A landscape with many valleys, sampled at points; each row gives a point and its height.
A ball rolls from a point to the lowest of its 6 nearest points, and stops where none of them is lower. Distance is the straight distance between rows; heights are no part of it.
z931 h=4.67: [ 70,  75, 107,  72,  88, 111,  93, 104,  89,  76,  97,  84,  77,  97, 115,
  83, 104,  59,  99,  68, 101,  95, 127,  72, 102, 112, 100]
z795 h=5.74: [ 40,  81,  84,  41,  71, 139,  96, 111,  81,  84, 105,  84,  76, 112, 124,
  70, 106,  45,  96, 103, 105, 115, 127,  87, 100, 105,  89]
z60 h=5.18: [118, 107, 119, 111,  83,  81, 120, 101, 105, 141, 118, 148, 128,  99, 117,
  91,  92, 104,  82,  84,  97,  81,  91, 125, 115, 107, 105]
z330 h=5.73: [ 55,  99,  67,  90,  69, 120, 111,  81,  97, 125, 102,  99,  76, 111, 119,
 134, 117, 101,  99,  72, 148,  98, 115,  55,  68, 114,  73]
z25 h=2.09: [138, 105, 150, 114, 104,  83, 125, 104,  39,  88, 122, 110, 110, 133,  73,
 120, 132,  98, 101,  96, 104,  79,  81, 108, 139,  99, 128]
z475 h=5.22: [119, 108, 140,  97,  53,  91, 117, 119, 112, 106, 115, 121, 117, 128, 101,
  87,  77, 137,  98,  63, 114,  71,  77, 141, 161, 113, 116]
z816 h=2.86: [101,  82, 118,  91, 142, 101,  85,  98,  59,  61, 116,  43,  91,  81,  89,
 129,  86,  83, 100, 125,  70, 141,  85, 130,  84,  53, 133]
z404 h=6.51: [ 72, 100, 125, 103,  44, 106, 109, 110,  98, 128, 137, 136, 107, 130, 104,
  75,  72, 117, 111,  53, 111,  83,  75, 128, 154,  96, 118]
z598 h=2.89: [ 79,  73, 110,  83, 109, 109,  93, 106,  46,  83,  96,  71, 120,  91,  74,
  87, 110,  45,  87, 129,  95, 134,  98,  92,  78,  62, 141]
z800 h=3.18: [117,  99,  90, 114, 155, 104,  90,  74, 116,  65,  76,  84,  62,  95, 114,
  95,  92, 118, 130, 126,  69,  91,  91,  83,  94, 127,  64]
z306 h=6.46: [ 92, 128,  63,  99,  95,  63,  51, 124, 115, 146, 117, 107,  98,  96, 114,
 113,  74, 155,  73,  59, 146, 102,  80, 103,  90, 121,  81]
z498 h=4.95: [ 61,  70, 108,  76,  80, 123,  92, 112,  68,  90, 106,  91,  73, 114,  98,
  92, 108,  48, 100,  68, 107,  84, 120,  67, 109, 122, 110]
z55 h=3.19: [ 91, 122, 118, 139, 164,  98,  52, 120, 114, 102, 112,  74,  62, 106,  60,
 100,  75,  97, 130, 146,  97, 115,  66,  67,  87, 101, 111]
z829 h=5.65: [ 90, 103, 103, 120,  69,  89, 130, 102, 158, 135,  81, 142, 137, 116, 116,
  86, 123, 120, 101, 104,  98, 110,  77, 137,  99, 105, 105]
z993 h=7.16: [ 95, 121,  57,  97,  70,  81,  64, 118, 148, 149,  94, 134, 119,  86, 125,
 112,  85, 132,  96, 104, 149, 121,  84, 102,  85, 134,  76]
z171 h=3.23: [ 90,  93, 115, 106,  84,  92, 113, 101, 110, 107, 101, 112, 112, 125,  64,
  92, 146,  74, 108,  92, 114,  88, 116,  57,  94, 103, 123]
z487 h=5.11: [ 81, 112,  57, 128,  55,  84, 104,  90, 121, 130,  94, 138, 116, 105, 106,
 153, 115, 118,  90, 104, 120, 105, 103,  95,  60, 113,  64]
z604 h=3.95: [108,  93,  64, 126,  68, 104, 102,  86, 119,  93,  72, 112,  99, 109, 106,
 130, 131, 108, 119, 118, 112,  94, 120,  68,  59, 129,  47]
z345 h=3.22: [ 98, 104,  58,  97, 108, 122, 104,  91, 116,  35,  65,  79,  82,  96, 129,
  66,  99, 112, 105, 157,  66, 121,  99,  96, 107,  86,  80]
z520 h=0.48: [ 96,  95,  89,  61, 108, 117, 106,  79,  99,  47,  72,  71,  96,  88, 143,
  69, 124, 101,  91, 113,  68, 123, 112, 105,  99,  51, 109]
z424 h=6.94: [ 76, 109, 122, 100,  53,  99, 102, 113, 126, 143, 130, 127, 112, 114, 113,
  92,  81, 126,  96,  54, 126,  83,  76, 121, 137,  88, 122]
z351 h=5.77: [ 97, 110, 101, 107,  85,  77, 110,  90, 119, 137, 121, 130, 133,  88, 117,
  98,  93, 117,  81,  89, 118,  90, 112, 108, 105, 105,  90]
z530 h=4.47: [113, 105,  87, 118,  85,  79,  96,  76, 117, 135,  97, 142, 130,  75, 136,
 102,  82, 118,  89, 117, 111,  96,  92,  99,  88, 133,  69]
z788 h=5.72: [105, 109,  77, 116,  64,  91, 104,  90, 142, 136,  88, 163, 137, 102, 121,
 113, 118, 109, 107, 124, 116, 114,  89, 106,  91, 112,  66]
z275 h=5.44: [ 84, 110, 115,  87,  75,  97, 115,  95,  81, 145, 153, 138, 105,  97, 103,
 109,  76,  96,  90,  74, 118,  90,  90, 105, 136,  90,  99]
z947 h=4.36: [ 81,  73, 118,  49,  86, 125, 101, 106,  86,  65, 106,  71,  61, 100, 136,
  79, 106,  76, 100,  73,  95, 103, 123,  95, 109, 103,  97]
z534 h=5.81: [ 82, 114,  73,  94,  80,  81,  77, 104, 116, 161, 126, 117, 108,  85, 113,
 106,  69, 138,  72,  69, 145,  96, 107, 101,  92, 104,  84]
z878 h=4.06: [ 90,  88,  77,  79,  78, 114, 104,  90, 116,  65,  76,  75,  83,  93, 124,
  82, 114, 104, 102,  82,  91,  99, 137,  71,  84,  96,  92]
z471 h=2.79: [114,  86,  92,  96, 115,  99, 119,  79, 110,  71,  79,  66,  67,  93, 128,
  97, 108, 109, 111,  81,  83,  83, 134,  78,  96, 114,  83]
z649 h=3.70: [129, 102, 106, 129, 136,  81,  98,  76, 115, 125,  91, 144, 124,  85, 110,
  86, 101, 106, 116, 131,  83,  80,  68, 106, 109, 119,  82]
z288 h=7.29: [ 71, 109, 104, 102,  68, 131,  64, 114,  91, 178, 166, 119,  97, 112, 104,
  74,  72, 113, 121,  49, 131, 105,  68, 127, 143,  89, 103]
z869 h=0.51: [ 95, 101, 106,  79, 139, 104, 104,  85,  88,  41,  94,  49,  82,  84, 126,
  86, 101,  91,  90, 111,  64, 127,  91, 128,  96,  52, 114]
z858 h=2.21: [130, 112, 125, 153, 163,  89,  83,  86, 103, 106, 114, 110,  83, 112,  77,
 104, 107,  97, 131, 136,  80,  86,  64,  96,  97, 113,  90]
z719 h=3.27: [106, 109,  54,  94,  80, 112,  84, 110, 108,  56,  44,  81, 113,  90,  60,
 102, 117,  85, 113, 151,  98, 112, 116,  92,  78,  84,  88]
z749 h=3.69: [145,  95, 133, 100, 127, 103,  68, 129,  62,  63, 136,  47,  79, 100,  60,
 121, 105, 104, 113, 103,  90, 110,  93, 111, 123,  85, 148]
z293 h=2.70: [125, 100, 120, 126, 113,  82, 122,  75,  92, 107, 102, 121, 104, 114,  85,
 111, 123,  91, 109,  86,  83,  79, 111,  88, 106, 107, 121]
z571 h=4.01: [ 85,  94,  73, 101,  61, 108, 111,  89, 115,  98,  88,  97,  88, 108, 115,
 129, 121, 107, 112,  88, 116,  92, 143,  59,  64, 126,  73]
z685 h=6.80: [ 70,  87, 127, 101,  59, 104, 115, 113, 140, 127, 106, 117, 107, 128, 130,
  73,  81, 130, 104,  51, 111,  83,  84, 147, 133, 105, 124]
z57 h=3.31: [104, 110, 112, 123,  92,  98, 109, 115, 134,  94,  76,  87, 118, 139,  48,
  86, 158,  83, 117, 115, 109,  98,  97,  85,  75,  79, 130]
z524 h=4.88: [ 58, 103,  76,  76, 101, 106,  84,  84,  53, 147, 152, 113,  75,  83, 111,
 120,  75,  98,  82,  69, 138, 112,  87, 107,  92,  92,  77]
z50 h=2.87: [118,  92, 136, 105, 114,  91, 111, 104,  62,  92, 117,  91,  93, 124,  67,
 107, 124,  82, 104,  73,  89,  73, 103,  83, 124, 113, 129]
z91 h=3.10: [103,  84, 115,  63, 101, 115, 110,  94, 108,  52,  97,  65,  78,  90, 149,
  78, 111, 106,  89,  87,  93, 107, 132, 111, 117,  86, 105]
z569 h=6.31: [ 64,  95,  97,  90,  74,  99, 104,  89,  80, 154, 134, 139,  99,  96, 105,
 130,  98,  82,  85,  71, 123,  87, 110,  87, 106,  98,  94]
z278 h=3.43: [ 93, 115,  44,  96,  98, 122,  99,  98, 112,  44,  53,  72, 102,  98,  93,
  84, 110, 105, 105, 148,  71, 128, 109,  97,  83,  75,  80]
z898 h=5.17: [122, 114, 103,  98,  88,  78,  79, 109, 134, 150, 126, 124, 117,  80, 114,
 106,  56, 146,  82,  81, 127,  88, 105, 112, 110, 128,  76]
z526 h=6.36: [ 62, 118,  66,  99,  69,  88,  87,  91, 121, 161, 124, 130, 115,  85, 111,
 127,  95, 115,  86,  85, 129, 114,  90, 105,  83,  92,  83]
z159 h=2.82: [113, 115,  81, 123, 106, 112,  68, 117, 137,  75,  58,  93, 113, 105,  41,
  90, 123,  94, 136, 156, 102, 107,  96,  88,  83,  88,  94]
z62 h=2.34: [110,  72, 110, 108, 123, 109,  68, 115,  56,  82, 134,  50, 106,  72,  63,
 116,  98,  76, 100, 128,  88, 147,  96, 115,  87,  58, 153]
z709 h=3.36: [ 81,  76,  97,  76, 114, 121, 103, 106,  73,  62,  79,  71, 106,  89,  99,
  89, 105,  52,  86, 107,  83, 129, 103, 105,  85,  78, 113]
z497 h=5.75: [ 85, 103, 113, 113,  63,  87, 129,  89, 126, 142, 107, 140, 118, 123, 109,
  89, 107,  90,  94,  90, 103,  86,  92, 109, 105,  89, 121]
z848 h=2.54: [115,  81, 107, 115, 133,  97,  92, 102,  93,  73,  81,  80,  83,  97,  68,
  95, 118,  88, 107,  83,  77,  90, 112,  78, 101, 108, 117]
z361 h=2.83: [110,  83, 126,  86, 137, 103,  82, 110,  60,  52,  95,  40,  80,  79,  98,
 105,  96,  91,  89, 107,  71, 115,  93, 131, 103,  62, 135]
z87 h=4.72: [ 86,  90,  56,  83,  67, 120, 108, 100, 118,  69,  62,  77, 100,  98,  91,
 101, 116,  98, 101, 105, 107, 102, 132,  66,  82,  97,  90]
z791 h=1.93: [104,  77, 146, 115,  90,  94, 104, 121,  67,  97, 108,  95,  95, 144,  63,
  90, 140,  79, 105,  96, 105,  96,  97,  77, 108,  93, 152]
z984 h=4.08: [123, 110,  99,  86, 108,  89, 108,  94,  92, 123, 115, 135, 123,  74, 112,
 116,  59, 124,  80,  87, 107,  78, 108, 118, 110, 125,  67]
z549 h=3.06: [ 91,  99,  89,  90, 107, 107,  99, 111,  88,  67,  71,  67, 100,  95,  68,
  77, 118,  69,  95, 104,  93, 105, 113,  79,  95,  88, 131]
z976 h=4.77: [ 86,  86, 122, 100,  73, 104, 114,  94,  58, 136, 129, 142,  99, 134,  91,
 116, 109,  59,  98,  75,  99,  79,  99,  94, 127, 105, 102]
z289 h=2.23: [105,  96, 113, 106,  97, 106,  80, 128,  92,  82,  88,  76, 118, 108,  41,
  75, 127,  65, 105, 108, 107, 123, 100,  73,  91,  85, 151]
z891 h=5.56: [ 44,  85,  76,  41,  73, 141, 111, 105,  74,  86,  82,  89,  86, 117, 133,
  75, 126,  41,  96, 126, 100, 129, 116, 100,  86,  78,  83]
z129 h=3.48: [145, 121, 133, 124, 128,  85, 116,  98, 104, 105, 107, 136, 128, 100,  87,
  81,  74, 124, 116, 125,  77,  82,  72, 136, 144, 106, 102]
z476 h=3.17: [118,  90, 109, 126, 128,  76, 120,  84, 108, 105,  83, 115, 102,  99,  90,
 102, 116,  92, 111, 111,  79,  80,  98,  81,  95, 123, 100]
z573 h=4.22: [126,  98, 114,  95, 107,  76, 126,  83,  87, 122, 120, 139, 114,  80, 111,
 134,  75,  96,  82,  75,  90,  73, 111, 118, 128, 111,  88]
z80 h=3.83: [ 87, 105,  62, 117,  78,  80, 104,  80, 103, 136,  90, 109, 108,  90, 133,
 142,  99, 122,  80,  98, 123, 100, 115,  84,  66, 116,  62]
z824 h=4.34: [ 96,  96,  44,  67,  53, 129, 121, 102, 107,  55,  55,  86, 112, 101, 123,
  98, 118,  97,  95, 127,  85, 116, 116,  93,  93,  67,  71]
z139 h=2.35: [ 99,  89,  82, 114, 146, 103,  78, 103,  86,  58,  87,  56,  84,  73,  80,
  94,  85, 100,  93, 134,  70, 131,  98, 115,  84,  81, 123]
z130 h=4.00: [120,  68, 144,  83, 109, 113, 122, 111,  62,  74, 119, 101,  77, 106,  97,
 135, 118,  85, 102,  60,  99,  77, 122,  98, 127, 122,  87]
z340 h=2.96: [131, 112, 145, 131, 133,  91, 101,  93, 112, 112, 105, 129,  99, 109,  99,
  71,  84, 113, 118, 134,  78,  90,  34, 135, 125, 102, 110]
z893 h=5.05: [108, 106,  73, 112,  58, 101, 107, 102, 135, 120,  72, 135, 113, 111,  93,
 123, 141,  99, 114, 117, 116,  94, 108,  84,  71, 115,  61]
z101 h=4.89: [ 81,  82,  85,  81,  82, 114, 101, 108,  97,  89,  92,  82,  85, 107, 101,
  99, 114,  74, 101,  74, 105,  83, 132,  68,  85, 116, 109]
z65 h=2.51: [102,  79, 107,  89, 131, 101,  76, 129,  60,  64,  96,  55, 105,  75,  71,
  93, 104,  78,  91, 106,  89, 123,  97,  98,  97,  77, 140]
z997 h=3.20: [ 83,  91,  68,  58,  72, 116, 117,  93,  98,  53,  58,  70,  97,  94, 133,
  67, 125,  84,  85, 101,  89, 133, 123,  92,  91,  77,  97]
z253 h=4.07: [145, 110, 109, 115, 126,  88,  92,  66, 107, 116,  97, 142, 119,  74, 115,
  88,  75, 106, 111, 123,  80,  83,  77, 113, 118, 133,  69]
z609 h=3.87: [106, 103,  48,  98,  68, 127, 105, 101, 131,  45,  62,  74,  86,  96, 120,
  82, 110, 130, 122, 131,  84, 119, 112,  74,  86, 100,  59]
z627 h=4.37: [103, 105, 125,  89,  80,  99, 117,  99,  59, 120, 142, 146, 110,  97,  94,
 123,  84,  98,  83,  74, 105,  80,  94, 120, 148, 116, 100]
z409 h=1.62: [120,  87,  72, 105,  95, 109, 124,  68, 109,  97,  83,  93,  88,  94, 137,
 117,  92, 125, 100,  99, 101,  92, 127,  72,  72, 126,  73]
z400 h=4.59: [ 63,  82, 102,  47,  85, 123, 111,  90,  73,  61,  80,  75,  94,  98, 145,
  68, 107,  45,  89, 112,  98, 121, 102, 106,  93,  66, 101]
z432 h=4.48: [ 90, 102, 123,  61,  97, 127, 125,  88,  51, 106, 150, 105,  93,  96, 129,
 162,  66, 103,  81,  53, 122,  90,  98, 128, 122, 111,  53]
z514 h=3.40: [106, 104,  76,  96, 122, 109,  96,  80, 116,  61,  63,  62,  78,  83, 115,
  83,  96, 115, 109, 120,  75, 104, 115,  80,  93, 104,  86]
z785 h=3.16: [ 98,  96, 148, 121,  74,  82, 138, 101,  64, 111, 116, 128, 113, 140,  87,
  95, 124,  87, 104,  85, 102,  84,  71, 117, 127,  91, 132]
z192 h=6.05: [ 51,  86,  81,  94,  94, 124, 104,  86,  65, 147, 143, 110,  65, 114, 124,
 125,  91,  78, 104,  65, 130,  99, 108,  79,  71, 101,  63]
z438 h=6.71: [ 93,  99, 118, 110,  73,  96, 110, 128, 177, 139,  96, 131, 112, 115, 132,
  64,  81, 140, 108,  86, 118, 100,  88, 121, 108, 121, 106]
z445 h=5.38: [132, 104, 141, 116,  78,  85, 106, 119, 142, 117, 111, 126, 125, 122, 108,
  79,  65, 148, 112,  75, 107,  75,  93, 129, 164, 121, 110]
z681 h=4.32: [107, 100, 119, 122,  91,  82, 127,  85, 120, 134,  89, 135, 124, 112, 108,
  97, 120,  94, 104, 110,  86,  82, 100, 108, 103, 103, 115]
z536 h=4.81: [107,  96, 103,  98,  94,  81, 117,  76,  95, 125, 113, 134, 106,  89, 104,
 117,  92,  97,  89,  78,  98,  75, 112, 104, 102, 112,  91]
z771 h=3.63: [ 99,  76, 107,  77, 111, 107,  95, 112,  88,  65,  82,  64,  85,  92,  91,
  80, 104,  67,  92,  78,  92,  94, 117,  87, 102,  99, 121]
z286 h=4.02: [ 83, 109,  65,  76,  72, 123, 111, 101,  87,  42,  48,  76, 115,  93, 101,
  93, 130,  73,  98, 131,  87, 125, 114, 103,  77,  66,  94]
z443 h=3.91: [106,  99, 140, 137,  96,  83, 138, 100, 106, 116, 100, 117, 123, 135,  86,
  92, 136,  88, 108,  94,  95,  87,  93, 102, 102,  86, 128]
z134 h=4.13: [ 64, 132,  98, 121, 149, 115,  62, 110,  82,  92, 110,  70,  72,  99,  86,
 121,  44,  95,  97, 178,  79, 147,  72,  93,  64,  89,  90]
z846 h=6.33: [ 56,  91, 112, 111,  60, 105, 121,  99,  89, 147, 141, 144, 113, 133, 110,
  79, 108,  73,  90,  72, 106,  91,  82, 108, 124,  89, 104]
z643 h=4.69: [109,  82, 133,  66, 105, 113, 136,  81,  86,  79, 119,  81,  69, 105, 153,
 131, 103, 109,  98,  60, 109,  75, 134,  98, 100, 115,  74]
z768 h=2.88: [112,  95,  65, 112,  90,  97, 107,  53, 113, 109,  77, 110, 105,  95, 141,
 122,  98, 110, 111, 123, 112,  97, 109,  76,  59, 130,  51]
z105 h=2.15: [114,  93, 104, 108, 143, 103,  64, 124,  72,  63, 111,  62,  89,  80,  62,
  99,  85, 100, 106, 114,  78, 125,  95, 102,  90,  80, 143]
z937 h=2.67: [ 85, 100,  80, 101, 126, 112,  92, 105,  75,  64,  68,  64, 110,  88,  69,
 100, 110,  71,  97, 130,  77, 136, 103, 118,  75,  63, 124]
z633 h=2.07: [117, 104, 102, 126, 152, 102,  81, 108,  99,  75,  89,  71,  80,  94,  69,
  95, 104,  97, 111, 119,  82, 104, 108,  83,  92, 100, 119]
z296 h=3.13: [131,  93, 133,  92, 108,  89, 125,  97,  61,  99, 117, 127, 100, 110,  89,
 140, 114,  86,  91,  77,  88,  67, 104, 104, 131, 113,  99]
z680 h=4.87: [148, 107, 132,  94, 103,  92,  88, 113, 134, 136, 111, 132, 117,  82, 115,
  68,  61, 133, 108, 109, 106,  86,  82, 118, 135, 141,  86]
z860 h=2.71: [ 95, 120,  74, 113, 131, 117,  62, 103,  99,  58,  63,  68,  89,  89,  68,
  94,  93, 106, 106, 164,  75, 125,  94,  89,  81,  89,  96]
z151 h=3.49: [114, 108,  98,  70, 104,  93, 124,  83,  77, 115, 136, 103,  91,  68, 133,
 141,  56, 127,  73,  70, 105,  82, 117, 117,  96, 118,  69]
z940 h=5.76: [ 62, 117,  71,  76,  96, 109,  59, 108,  75, 167, 162, 108,  83,  96,  95,
  98,  69, 108,  91,  59, 151, 112,  72, 111, 103,  90,  89]
z200 h=3.42: [ 73, 123,  68, 103, 150, 113,  83, 102,  95,  45,  70,  68,  77,  93, 103,
 106,  85, 105, 102, 166,  68, 149,  74, 111,  69,  59,  93]
z269 h=2.33: [104, 107,  90, 123, 116,  98,  89, 112, 120,  85,  76,  83, 118, 103,  52,
  78, 141,  87, 109, 116,  98, 102, 112,  79,  83,  97, 129]
z964 h=4.03: [ 84,  95, 108,  71,  97,  93, 114,  80,  64, 134, 135, 105,  89,  84, 125,
 147,  63, 114,  74,  49, 121,  94, 102, 109,  90, 100,  77]
z570 h=5.21: [104, 121, 109,  74,  73, 106,  94, 125,  98, 139, 162, 121, 116,  96,  93,
 119,  48, 136,  87,  35, 129,  76,  98, 121, 151, 116,  91]
z838 h=2.43: [ 94, 118,  83,  86, 137, 114,  86,  73, 125,  49,  79,  72,  70,  97, 136,
  74, 100, 112,  98, 162,  62, 134,  79, 105, 110,  67,  76]
z822 h=5.20: [ 89, 116,  96,  78,  79,  83, 102, 102,  82, 150, 150, 135, 102,  79, 113,
 126,  63, 113,  75,  58, 125,  78,  98, 111, 129, 106,  95]
z342 h=7.99: [ 74, 110, 103, 103,  70, 101,  84, 119, 146, 157, 142, 123, 103, 108, 118,
  85,  77, 151,  97,  42, 139,  97,  93, 108, 117,  97, 112]
z538 h=6.37: [ 87, 113,  92, 102,  81,  76,  81, 111, 151, 158, 115, 127, 113,  82, 118,
 108,  78, 130,  81,  76, 130, 105,  93, 109,  98, 117,  87]
z381 h=6.07: [113,  89, 135, 106,  83,  88, 105, 123, 156, 128,  90, 123, 107, 118, 127,
  62,  87, 150, 118,  86,  96,  86,  80, 141, 126, 129, 113]
z384 h=2.78: [110,  84, 116, 116, 119,  93,  89, 122,  80,  82, 103,  69,  93, 100,  57,
  90, 124,  81,  98,  91,  93, 106, 113,  78,  99,  98, 153]
z502 h=5.95: [ 65, 131,  53,  98,  87,  74,  57, 111, 114, 146, 123, 109,  97,  92, 113,
 117,  80, 143,  86,  69, 146, 107,  84, 105,  90, 108,  88]
z76 h=2.59: [113,  93,  93, 120, 153, 101,  87,  89, 108,  74,  83,  78,  66,  94,  91,
  91, 104, 104, 121, 119,  80,  96, 108,  80,  97, 117, 100]
z40 h=4.31: [102,  98,  50, 101,  59, 107,  97, 114, 130,  70,  50,  97, 106, 113,  78,
 116, 131, 103, 121, 119, 104,  87, 126,  81,  83, 112,  62]
z515 h=6.13: [ 96, 124,  90,  99,  98,  83,  64, 122, 122, 155, 142, 110,  94,  91, 106,
 117,  72, 144,  76,  58, 145,  96, 102, 110, 103, 117,  81]
z581 h=1.79: [106,  97, 102, 117, 128, 105,  69, 120,  82,  91, 112,  65, 112,  80,  52,
  94,  84,  84, 104, 127,  88, 138,  89,  94,  83,  65, 152]
z349 h=4.74: [108,  93, 117, 119,  99, 100, 115, 106, 148, 122,  79, 133, 121, 107, 124,
  46,  98, 122, 121, 125,  94, 117,  59, 137, 103, 116, 115]
z748 h=2.52: [ 96, 130,  78, 114, 111, 107,  74, 122, 112, 100,  86,  79, 113,  88,  34,
 100,  87,  96, 114, 182, 102, 136,  71, 111,  63,  51, 118]
z924 h=2.46: [109, 124,  73, 108, 101, 114,  68, 121, 117,  78,  59,  72, 118, 100,  25,
 101, 124,  92, 114, 154,  96, 118,  94,  93,  75,  60, 111]
z793 h=2.95: [126,  96,  93,  92, 117,  92, 115,  73,  87, 125, 108, 119,  94,  81, 148,
 125,  66, 128,  87,  97, 105,  86, 112, 104,  74, 121,  52]
z193 h=4.16: [147, 131, 142, 114,  90,  86, 131, 116,  88,  87, 119, 121, 133, 122,  76,
 112,  91, 138, 101,  99, 100,  77,  76, 147, 169, 119, 118]
z146 h=3.88: [109, 102, 128, 133, 110,  83, 129,  96, 131, 119,  80, 130, 126, 126, 108,
  67, 107, 116, 115, 120,  74, 108,  63, 130, 103,  99, 112]
z979 h=0.95: [144, 105, 142, 152, 128,  69, 111,  96,  76,  86, 117,  97, 100, 127,  74,
 104, 118, 104, 110, 107,  84,  84,  84,  93, 113,  92, 129]
z697 h=4.57: [129, 121,  95,  82, 103,  80,  72, 108, 106, 135, 122, 114, 107,  74, 120,
 104,  38, 142,  86,  85, 127,  75, 101, 111,  98, 142,  66]
z419 h=1.02: [106, 111,  90, 126, 142, 109,  66, 115, 108,  81,  89,  62,  98,  90,  45,
  91,  98,  90, 107, 126,  87, 122, 101,  93,  82,  77, 141]
z866 h=3.41: [109, 106,  90, 125, 108, 105, 103, 103, 142,  99,  71, 103, 100, 115,  57,
  96, 142,  90, 121, 127,  98,  85, 121,  79,  77, 115,  95]
z525 h=4.66: [122, 104, 108, 131, 106,  85, 112,  97, 152, 123,  70, 147, 132, 103, 103,
  74, 117, 100, 116, 138,  92, 110,  73, 121,  86, 106,  94]
z131 h=4.73: [ 98,  74, 116,  80,  95,  97, 126,  83,  80, 100, 118,  98,  73, 109, 114,
 127, 104,  83,  93,  64,  92,  76, 117,  79, 102, 115,  91]
z158 h=3.94: [ 72,  71, 101,  69,  99, 112,  88, 124,  68,  66,  80,  76,  98, 105, 102,
  68, 106,  39,  89,  91, 101, 115, 119,  79, 105,  99, 126]
z661 h=0.81: [ 89,  94, 132, 110,  91, 109,  92, 124,  78, 106, 104,  94,  99, 145,  66,
  75, 134,  52, 108,  91, 115, 108, 104,  70, 113, 113, 136]
z532 h=1.94: [ 97, 123,  71, 114, 114, 108,  79, 121, 111,  84,  77,  67, 115,  85,  42,
  95, 107,  81, 102, 152,  88, 125,  96,  97,  71,  70, 116]
z948 h=3.21: [130, 117, 111, 156, 130,  93, 101, 110, 143, 106,  82, 100, 111, 125,  66,
  92, 131,  98, 138, 143, 100, 102,  80,  95,  76,  92, 114]
z206 h=5.19: [ 78, 102,  78, 104,  74,  96, 114,  70, 107, 131, 109, 124, 109, 100, 111,
 142, 114, 105,  87,  90, 121,  99, 119,  79,  71, 112,  75]
z297 h=3.73: [104,  93,  60, 103, 108, 113, 102,  80, 118,  57,  57,  72,  77,  92, 108,
  88, 106, 111, 116, 113,  88, 102, 128,  74,  84, 120,  80]
z174 h=4.09: [ 91,  76, 116,  60, 103, 107, 114,  93,  83,  70,  94,  66,  65,  98, 125,
 100, 107,  93, 103,  51,  96,  86, 128,  78,  96, 110,  89]
z175 h=3.26: [ 68,  92,  79,  68, 103, 107,  96, 115,  68,  66,  72,  70, 125,  94,  79,
  91, 131,  38,  92, 129, 100, 134, 102,  90,  77,  71, 120]
z211 h=4.80: [ 72, 119,  74,  83,  90,  90,  85,  88,  78, 147, 136, 113,  98,  80, 118,
 127,  69, 119,  73,  58, 139, 101,  92, 109,  82,  98,  80]
z963 h=4.18: [121, 113,  83, 137, 105,  95, 103,  89, 141, 108,  68, 129, 113, 107,  84,
 106, 142,  96, 122, 137, 103,  86, 103,  83,  77, 112,  80]
z428 h=0.65: [128,  81, 120, 100, 146,  91, 112,  82,  79,  70,  91,  73,  67,  94,  93,
 112, 102,  92, 109,  84,  82,  70, 120,  84, 100, 119,  94]
z911 h=3.05: [136, 101, 120, 138, 148,  91,  60, 127,  87,  83, 127,  64,  79, 103,  45,
 117,  93, 111, 119, 112,  90, 113,  90,  97, 104,  88, 138]
z752 h=5.09: [ 51,  90,  65,  56,  53, 124, 107, 101,  93,  76,  81,  69,  81,  98, 124,
  85, 106,  72,  95,  93, 100, 117, 137,  74,  88,  96,  80]
z644 h=2.69: [ 97,  98,  94,  90, 139, 113,  76,  97,  87,  53,  71,  56,  79,  79, 110,
  75, 102, 103,  97, 116,  60, 110, 109, 107,  94,  81, 112]
z367 h=5.54: [ 72,  80, 110,  90,  85, 110, 117,  86,  90, 116, 108, 105,  77, 110, 105,
 120, 108,  74, 102,  62, 107,  75, 123,  55,  90, 114, 101]
z447 h=3.54: [113, 111,  74,  95,  96,  75, 106,  73, 102, 137, 108, 122,  99,  77, 136,
 125,  66, 132,  71, 101, 124,  93, 113, 108,  85, 121,  68]
z11 h=3.86: [121,  88, 131,  97, 113,  95, 134,  83,  79, 102, 101, 117,  96, 102, 110,
 130,  94,  97,  89,  69,  93,  68, 111, 106, 118, 115,  91]
z635 h=2.17: [ 84, 106,  90,  85, 136, 109, 105,  80, 103,  38,  80,  54,  86,  88, 130,
  81, 103, 102,  90, 136,  57, 136,  88, 122, 102,  55, 104]
z12 h=4.10: [122, 119, 108,  79, 102, 104, 109, 121,  99, 117, 130, 113, 125,  71, 109,
 135,  45, 129,  73,  56, 113,  82, 116, 124, 130, 129,  72]
z938 h=2.24: [139,  90, 126, 130, 148,  89,  93,  91,  96,  87,  99,  93,  93, 108,  74,
 112, 119,  94, 113, 100,  81,  74, 113,  87,  93, 104, 115]
z313 h=3.08: [103,  82, 128,  51, 112, 117, 107,  96,  82,  37,  99,  60,  83,  91, 136,
  73, 110,  75,  93, 102,  81, 105,  95, 123, 122,  79, 106]
z962 h=3.99: [110,  95, 141, 124,  86,  75, 132,  93,  94, 110, 102, 131, 123, 124,  98,
  84, 118, 101,  98,  98,  95,  90,  75, 138, 124,  92, 147]
z415 h=4.14: [148, 110, 128, 115,  97,  79, 123, 109, 104, 104, 106, 132, 127, 104,  95,
  80,  86, 121,  88, 100,  93,  71,  81, 128, 145, 102, 108]
z518 h=4.11: [138, 109, 121, 133, 117,  76, 116,  87,  97, 126, 105, 137, 121,  93, 104,
  95,  95, 106,  98, 114,  83,  84,  84, 121, 113, 104,  98]

Where does a ball stop that starts at each point below?
z526 => z409
z253 => z979
z60 => z979
z940 => z409
z367 => z428
z502 => z409
z538 => z409
z475 => z979

Two balls start at each pair of points below. Name the first point that both come to, or write never.
z445, z685 => z415
z342, z438 => never
z381, z404 => z340
